Each row is a point on a tangle of strands that fork, close into loops and nearly touch. The rows are in no order.
Two points are linked if the straight distance between their rows is under 4.01. Some points are linked to none.
K67: [-1.32  1.66 -3.22  4.93 -5.05  2.29  3.04  4.75]
K790: [-2.48 -4.23 -1.52  0.77  3.00  4.20  6.50 -3.54]
K807: [ 1.17 -2.02  7.83  1.54  3.91 -1.51 -0.68 -8.40]
K91: [ 0.98  3.81  0.59  2.85 -5.91 -2.03 -2.59  5.82]
K186: [-0.97 -0.01  3.22 -5.67  3.85 -4.59 -3.04 -2.49]
K347: [ 0.45  0.10 -6.89 -2.74  0.31  2.50  0.36  1.92]
K172: [ 0.34 -0.79 -6.75 -4.20  1.66  2.61  0.93  0.61]
K548: [-2.21 -0.28 -2.81  0.17 -1.06  2.14  4.66  1.25]
K254: [ 3.51  2.60 -1.42  3.12 -4.54 -0.34 -5.95  6.40]
K320: [-1.84  2.38  3.35 -2.44 -2.10 -4.41 -0.47  1.67]
K569: [-0.55 -2.86  4.77 -0.05  3.43  0.01  2.44 -5.77]
K983: [ 3.47  2.87 -4.07 -0.63 -1.75 -1.05 -7.72  5.66]
K113: [-0.53 -1.74 -4.85 -3.47  2.36  2.84  2.80 -0.84]
K910: [-1.01 -3.09  4.75  2.20  3.37  1.45  3.72 -6.64]
K942: [-0.35  3.88  1.65  0.83 -4.97 -3.18 -1.17  4.60]
K536: [-0.02 -4.85 -0.11  1.56  5.28  4.51  4.44 -7.42]
K153: [-2.20  1.06  6.63 -3.51  0.94 -5.06 -0.98 -1.95]
K793: [-2.55 -2.90 -2.47  0.06  1.71  3.67  6.04 -1.87]
K574: [ 4.00  0.46 -4.51  5.47 -4.17  3.38 -3.34  6.15]
K189: [ 4.57  1.56 -5.11  1.04 -2.27  1.00 -7.22  5.72]
K162: [-2.15 -1.41 -3.29 -0.67  0.46  2.48  4.78  0.00]
K328: [-1.57 -2.06  0.01 -1.88  2.34  0.84  3.41 -2.43]
K991: [ 0.88  1.30 -5.74 -1.20 -1.67  1.91 -0.08  3.39]
K269: [-0.83 -1.23  7.17 -2.00  2.72 -3.71 -0.28 -4.75]
K765: [ 4.69  1.07 -5.44  2.55 -2.66  2.27 -5.97  5.76]
K247: [-1.54  0.64 -3.30  0.82 -2.29  1.85  3.75  2.61]
K380: [-1.67 -0.23  7.18 -2.39  1.76 -4.32 -0.22 -3.32]
K736: [-1.00  2.15  0.17 -5.85  1.34 -4.53 -4.09  1.38]
K594: [ 1.50 -1.58  7.51  3.22  3.55 -0.45  0.36 -8.79]
K487: [-0.88 -0.72  2.50 -4.79  3.51 -2.65 -1.30 -2.67]
K198: [-1.16 -2.10  4.17 -1.62  2.90 -1.17  1.93 -4.53]
K289: [-0.67  1.96 -1.97  6.95 -6.23  2.18  1.94  5.82]
K41: [ 5.00  0.23 -5.17  4.16 -3.34  3.30 -5.06  5.87]
K106: [-2.42 -4.53  2.61  4.30  3.59  3.97  6.25 -6.76]
K484: [-1.99  1.92  4.76 -3.42 -0.41 -5.34 -0.66  0.16]
K220: [-1.21  3.56  2.13 -1.44 -3.46 -4.18 -1.42  3.45]
K139: [-1.28  1.25  2.15 -5.81  2.80 -5.45 -3.81 -0.75]
K559: [ 0.69 -2.84  6.07  3.35  3.71  0.91  2.24 -8.42]
K176: [-0.41  1.28 -3.89 -0.50 -2.12  1.43  1.66  2.88]
K964: [ 0.03 -4.24  1.53  0.10  4.95  2.85  3.40 -7.05]
K357: [ 0.05 -1.67  7.74  0.20  3.04 -2.51  0.19 -6.61]
K475: [ 1.88  3.46 -3.24 -1.84 -1.96 -2.30 -6.38  4.87]
K217: [-1.87  1.30 -3.31  2.78 -3.92  1.78  3.58  3.60]
K824: [ 2.70  1.74 -4.25  3.29 -4.14  2.27 -2.02  5.34]
K143: [ 1.92  3.45 -0.44  2.02 -5.19 -1.48 -3.69  5.89]
K301: [-2.26 -3.69  3.99  4.04  2.80  2.56  5.77 -6.36]
K900: [-0.40  2.77 -1.33 -4.78  0.04 -3.67 -4.02  2.74]
K423: [-1.31 -4.80 -1.07  1.07  4.46  4.89  5.67 -5.66]
K642: [ 0.49  3.16 -1.92 -3.15 -1.45 -2.95 -4.41  3.62]
K12: [ 2.33  2.29 -4.39  0.71 -3.14  0.77 -3.26  5.06]

A piece is all that can be reached along the links. How many separate loops has the piece of each point below (a circle has one, a figure eight two, a Y none), and how many tips (points with one link)?
K824 -> loops 0, tips 2
K198 -> loops 0, tips 3
K793 -> loops 0, tips 3

A fork is a point with three links, a tip a point with one. Leave the first point through the second and follow the links. Name the first fork or tip that comes.
K900 / K736 -> K487
K942 / K91 -> K254
K793 / K162 -> K247
K41 / K574 -> K12

Name the points in between on the shortest way along the links from the first point to the second, in order.
K423 / K67 -> K790 > K793 > K162 > K548 > K247 > K217
K487 / K736 -> K186 > K139
K594 / K153 -> K807 > K357 > K269 > K380
K106 / K198 -> K301 > K910 > K569
